A landscape with many valleys, sampled at points; each row gives a point and its height.
A ball rolls from a point to whichever of its 4 nearest points has the largest drop for the distance, and stops where none of them is lower. Distance is the straight distance between rows; heights are no part of it.
<152> (h 21.3): [108 129 123 134 144 139 113 152 110 122 112 185 115 165 139 154 111 116
 131 139 137]
<96> (h 56.8): [130  71 129  97 169 158 144 175 164 154 116 125 144  78 139 130 148 113
 150 119 146]
<1068> (h 22.2): [110 124 138 138 145 149 101 177 120 108  90 157 100 163 166 176  97 128
 119 130 163]
<358> (h 25.3): [137 132 133 124 148  99 160 111 160 112 132  90 124 155 136  84 111 144
 197 124 102]
<966> (h 21.2): [139 137 155 135 115  75 155 102 144  74 146  96 120 186 118  69  91 168
 157 100 127]
<333> (h 36.0): [100 174 115 145 125 159 118 177 124 114 105 192 114 156 131 200  89 118
  75 129 178]
<961> (h 27.9): [116  58 127 110 123 150 103 142 113 123  92 211 117 111  89 172 173  98
 107 126 173]
<964> (h 65.2): [140 110 155 103 174 132 104 158 137 101 102 100 134 127 144 106 122 110
 163 127 157]
<377> (h 40.8): [168 119 156 120 155 139 130 165 137 113 121 192 128 191 179 154 105 144
 121 123 194]
<904> (h 72.8): [195  78 117 106 216 157 142 136 221 123 131  85 130 172 128  77 111 119
 170  91 149]
<11> (h 18.9): [139 150 102 158 102 116 145  83 111 113 142  71 133 128 107 101 129 117
 164 125  78]
<403> (h 46.4): [151  99 152 151 179 122 169 122 171 133 130  90 122 155 140  88 101 126
 189 115 119]
<910> (h 25.1): [193  84 133 112 127 112 174 121 167 131 175 146 121 106 109 131 136 199
 126 104 167]
<533> (h 25.5): [114 165 136 155 152  99 151 128 114 103 145 120 111 151 171 140 119 160
 153 135 103]
<281> (h 19.6): [123 166 121 150 109 103 144 106 123 109 123  69 126 151 125  93 117 129
 186 112  89]
<757> (h 67.6): [199 107 148 104 199 137 153 166 173 122 138 134 143 147 153 101  95 130
 140 112 158]
<591> (h 29.7): [ 70 208 152 132  77 111 157 106 101 144 146  90 118 127 124 148 143 177
 102 131 118]
<816> (h 17.6): [121 119 124 143 132 120 117  87 115 137 158 110 128 122 125 108 146 101
 141 140 100]
<417> (h 16.1): [100 138 128 121 151 122  84 134  90 136 125 120 137 144 151 150 148 105
 126 127 127]
<309> (h 51.1): [139 135 148 116 195 118 106 164 115 102 118  81 143 164 188 102  97 118
 165 133 151]
<493> (h 20.8): [112 133 113 136 115 130  76  91  93 168 135 141 134 123  91 145 164  83
  90 143 100]
<594> (h 20.7): [ 91 177 118 158 132 113 132 145  92 141 134 127 118 166 136 174 112 127
  99 145 106]
<332> (h 13.3): [150 155 134 135 107  99 140 127 116 113 159 136 125 130  89 128 150 195
 134 128 122]
<174> (h 23.1): [169 117 133 101 121  98 177 101 157  95 166 124 120 157 112  82  96 197
 140  91 153]
<178> (h 63.1): [137 113 178 104 198 144 142 176 155  79 106  65 130 152 204  95  89 104
 158 116 166]
<750> (h 9.9): [ 96 141 140 120 152 132 108 136 114 104 122 131 113 153 175 127 129 113
 124 129 130]
<93> (h 21.6): [143 125  90 155 100 131 103  73 106 147 130 119 123  73  77  97 142  80
 137 125  90]
<523> (h 36.7): [ 90 145 112 147 124 172 116 158 117 132 119 191 110 103  78 201 119  97
  68 143 146]
<3> (h 17.7): [ 71 112 117 165 126 137  85 170 126 153  73 137 167  73 168 147 154  66
 115 153  90]
<436> (h 25.4): [113 178 158 122 123 104 169 135 131 104 173 139 108 204 155 143  96 222
 110  80 153]
<1040> (h 53.7): [172 100 158  95 165 149 132 151 147 130 104 160 130 154 150 125 109 141
 137 122 189]
<626> (h 22.0): [114 179 119 151 137  89 159 127 131  87 127  71 116 188 163 104 104 136
 199 119  94]
<584> (h 36.4): [189 123 167 132 150 124 137 177 157 110 124 166 133 189 196 130  91 175
 147 122 182]
<56> (h 22.1): [ 92  49  93 107 132 137 107 124 134 177 117 139 151  34 114 144 168  47
 136 124 104]
<192> (h 17.2): [ 95 152 111 140 123 133 111 127  83 156 131 125 141 109 118 141 134 101
  88 143  84]
<654> (h 34.5): [103 109 117 132 127 160  97 183 133 132  92 178 125  81 112 216 165  88
  78 136 138]
<164> (h 32.0): [ 74 127 125 126 141 165 106 198 122 118  86 160 106 105 130 203 124 105
 107 144 136]
<944> (h 43.6): [200 113 149 141 128 129 168 148 170 114 144 160 132 161 163 145  97 184
 159 109 161]
<1115> (h 55.1): [ 71 203 128 131  41 155 124 100 112 186 119 120 121 104  67 149 141 163
  58 145  82]
<317> (h 14.5): [143  89 127 134 135 119 153  83 155 129 133 122 119 111 106  84 145 108
 142 134 125]
<216> (h 31.3): [147 110 143 137 126 162 106 174 133 137 102 195 117 165 125 179 109 136
 105 122 196]
<1059> (h 19.8): [139 152 110 159  81 120 140  68 149 113 131  58 123 107  82  78 136 124
 180 112  93]
<1044> (h 17.3): [109 201 137 133 110 100 139 130 103 107 172 125 105 169 113 117 103 196
 105 107 104]
<140> (h 20.4): [107 128 109 135 143 107 121 115 107 104 110  99 148 137 121  81 110  54
 163 118  90]
<448> (h 21.7): [126 155 123 105  64 129 115  97 123 121 176 143  99 130  74  99 146 196
  70 129 110]
<16> (h 29.4): [ 86 189 131 163 115 142 137 141 107 153 138 141 111 143 113 179 131 148
  68 159 100]
<262> (h 21.9): [118 208 113 136  79 129 133 112 107 150 126  76 126 113 129 130 136 126
 104 144  56]
<228> (h 52.9): [147 135 158 144 177 108 157 158 159 100 115  53 126 173 195  72  74 119
 202 126  96]
<653> (h 24.9): [132 134 142 134 176 127 129 150 125 114 136 144 116 162 168 144 110 143
 149 138 138]
<63> (h 17.8): [154 136 132 120 100 120 148 137 128 105 178 157 114 164 108 144 123 209
 103 101 150]
<517> (h 44.4): [154  83 144 126 171 101 136 143 134 123 136 124 141 142 150  92 108 137
 171 127 130]
<1048> (h 23.9): [ 79  96 144 147 155 157  92 166 134 123  95 126 140  99 187 170 155  90
 126 154 115]
<310> (h 40.0): [122  88 138 100 180 132 124 114 135 153 120 135 142 122 139  98 121 107
 143 115 168]
<705> (h 22.3): [137  74 111 111 155 139 104  83 132 157 134 133 139 106 108 106 149  96
 123 129 153]
<501> (h 13.2): [ 96 152  73 111 119 123 107 118  65 120 113  77 179 101 136 130 145  43
 154 142  88]
<694> (h 17.4): [111 139 132 110  86 112 136 110 118 119 168 128 105 123  85 123 161 189
  75 136 115]
<384> (h 26.7): [128  75 116 113  86 159  81 126 110 153  85 180 135  95  70 139 170 101
  82 158 146]
<334> (h 13.4): [ 95 175 109 128  93 123 100  78  99 149 138 100 129 102 113 114 141  78
 119 154  83]
<688> (h 27.7): [105 111 126 116 136 128 119 135 118 119 112 104 143 101 145  85 118  71
 157 114 127]
<14> (h 14.3): [143 110 124 125 106 109 162 103 153 108 148  89 124 157  99  78 140 166
 172  79 121]
<560> (h 8.8): [165 154 164 126 197 113 120 141 147 105 109  74 121 162 199  78  55 121
 164 112 132]
<791> (h 14.1): [103 105  81 119 102 140 101 125  84 128 100  99 161  68 116 113 156  60
 120 137 102]
<274> (h 16.5): [114  96 122 106 119 137 106 112 111 151 114 122 156  85  99 116 160  74
 139 134 126]
<449> (h 15.7): [ 71 110 108 130 113 123  92 138 109 134 102 121 141 106 135 164 165  88
 110 152 105]
<540> (h 59.2): [101 178 114 102  18 132 113  99 112 164 150 130 125  97  61 138 166 158
  58 154  96]
<1030> (h 27.5): [176 137 137 128 119 100 168 104 125  65 206 138 120 187 102  76  86 210
 110  95 120]
<760> (h 73.2): [178 103 150 109 201 109 140 155 170 103 116  99 124 150 167  74  87 118
 152 112 168]
<709> (h 10.4): [ 87 200  96 133 109 132 108  83  48 140 140  89 153 108 125 126 116  71
 115 154  65]
<168> (h 67.1): [174  92 129  81 209 145 146 153 174 131 124 120 139 133 126 104 120 120
 150 107 188]
<892> (h 28.7): [ 91 175 127 150 124 132 136 153 134 145 108 160 103 147 128 183  97 124
  71 142 131]
<246> (h 19.0): [119 184 101 152 122 110 128 105  92 111 130  77 150 157 159 112  98  76
 173 137  88]
<220> (h 7.6): [145 150 155 134 164 105 141 158 147  85 121 130 105 170 177 124  84 174
 154 154 153]
<784> (h 33.2): [162  64 135 113 120 147 138 124 140 159 109 203 108 112  90 153 127 140
 101 116 185]
<382> (h 32.3): [153 125 136 149 135 136 151 156 132 137 135 180 117 154 147 170 116 167
 128 136 149]
<625> (h 28.0): [131 143  92 124  42 117 107  70 114 156 147 103 131  88  83 102 165 134
 115 134  76]
<1067> (h 41.7): [114 167 129 135  64 151 116 108 112 186 146 146 124 110  96 162 177 154
  65 160  81]
<590> (h 10.1): [142 112 113 115  85 112 166  91 150 117 153 109 135  97  92  89 149 178
 142 123 125]
<217> (h 34.4): [181  99 150 123 159 108 156 131 179 130 144 176 138 129 146 130 123 167
 138 127 168]
<1111> (h 15.8): [ 95  68  97 108 113 142 108 120 120 163  77 140 168  46 137 143 179  60
 125 132  89]
<795> (h 19.9): [104 156 112 139  80 121 111  91 130 141 152 112 113  99  99 130 155 165
 117 143  92]
<1057> (h 24.4): [115 139 119 143 118 148 102 124 113 156 146 164 114 113 112 170 142 115
  77 149 100]
<447> (h 18.1): [ 88 182 110 157 132 119 109 116  98 138 144  89 137 149 147 133 114 101
 131 135  92]
<425> (h 35.6): [142 125 131 159 118 137 119 125 140 142 122 198 108 142  95 186 128 150
 104 138 153]
<999> (h 31.9): [103  61 141 113 150 163 114 169 116 146  92 134 136  77 133 134 155  90
 148 144 143]
<292> (h 24.8): [141 126  98 133  68 139 115  81 119 168 134 143 111  86  89 139 186 131
  84 169 106]
<522> (h 23.8): [107 183 105 135  60 135 102  68 111 163 130 109 154  94 108 131 156 108
 102 160  59]
<268> (h 35.5): [144  92 144 136 153 134 137 108 133 133 151 174 133 125 135 117 119 136
 145 136 177]
<287> (h 17.9): [107 110 134 121 104 138  97 147  95 112  90  94 155  75 165 136 147  56
 153 141 104]
<655> (h 28.9): [140 103 135 121 125 154 123 120 121 156 137 167 134 133 111 143 143 124
 116 124 148]
<928> (h 18.0): [117 125  84 110  65 143  86  57  97 169 132 108 147  74  81 111 149  46
 112 144  87]
<1087> (h 21.8): [119 173 126 137 142  81 168 121 110  75 169  74 114 181 156 101 107 201
 150 120 135]
<99> (h 14.4): [ 87 153 111 100 118 124 103 146  82 113 107  83 147 122 156 169 143  78
 133 131 120]
<877> (h 37.0): [162  73 149 120 127 161 133 133 141 155 117 211 130 125 120 156 115 142
  99 106 201]
<179> (h 44.9): [ 53 160 120 131  99 127 116 148  94 141  90 166 113 119  84 184 151  98
  66 135 126]
<231> (h 70.6): [158 102 138  95 231 142 153 171 190  90 119  56 132 124 165  94 101 112
 141  80 157]
<90> (h 43.4): [198  82 139 143 133 127 151 149 178 133 127 212 124 144 138 143 115 177
 127 100 180]
<515> (h 21.5): [110  73 114 105 112 137  92 118 108 162 100 166 151  59 103 145 185  92
 110 142 157]
<635> (h 23.5): [176 100 145 136 159 123 158 118 180 143 149 111 130 113 110  85 124 152
 156 133 132]
<412> (h 37.5): [139 170 144 152 129 116 178 177 142  90 124 163 107 192 185 171  88 185
 111 109 157]
<25> (h 11.0): [132 139 123 129  76  99 127  83 123  87 156 104 114 121  86  81 140 166
 121 111 118]
<422> (h 22.4): [162  94 136 141 112 131 164 138 147 106 149 157 107 128 126 157 136 202
 124 118 143]
<735> (h 12.8): [152 128 140 143  72 127 128  84 138 155 155 143 111  74  88 122 166 172
 123 129 122]
<865> (h 67.5): [146 106 158 116 178 118 111 180 133 107  89 102 140 124 179 132 115 120
 151 128 163]
<630> (h 37.1): [157  99 126 124 161 114 175 111 175 146 126  89 139 132 127  67 104 119
 202 112 126]

For each start below, name the point where the ball stops.
<904> => <590>
<268> => <590>
<961> => <709>
<910> => <590>
<626> => <709>
<877> => <590>
<96> => <709>
<892> => <709>

Call two points neighbours if one is among the 4 nearest of the other. Go from one point of each pair to the other, from neighbour to neighbour, staying as low as possible. Name the highest point that can't be avoided.
<750> and <590> => <816>
<560> and <750> => <228>
<220> and <709> => <653>
<750> and <709> => <417>
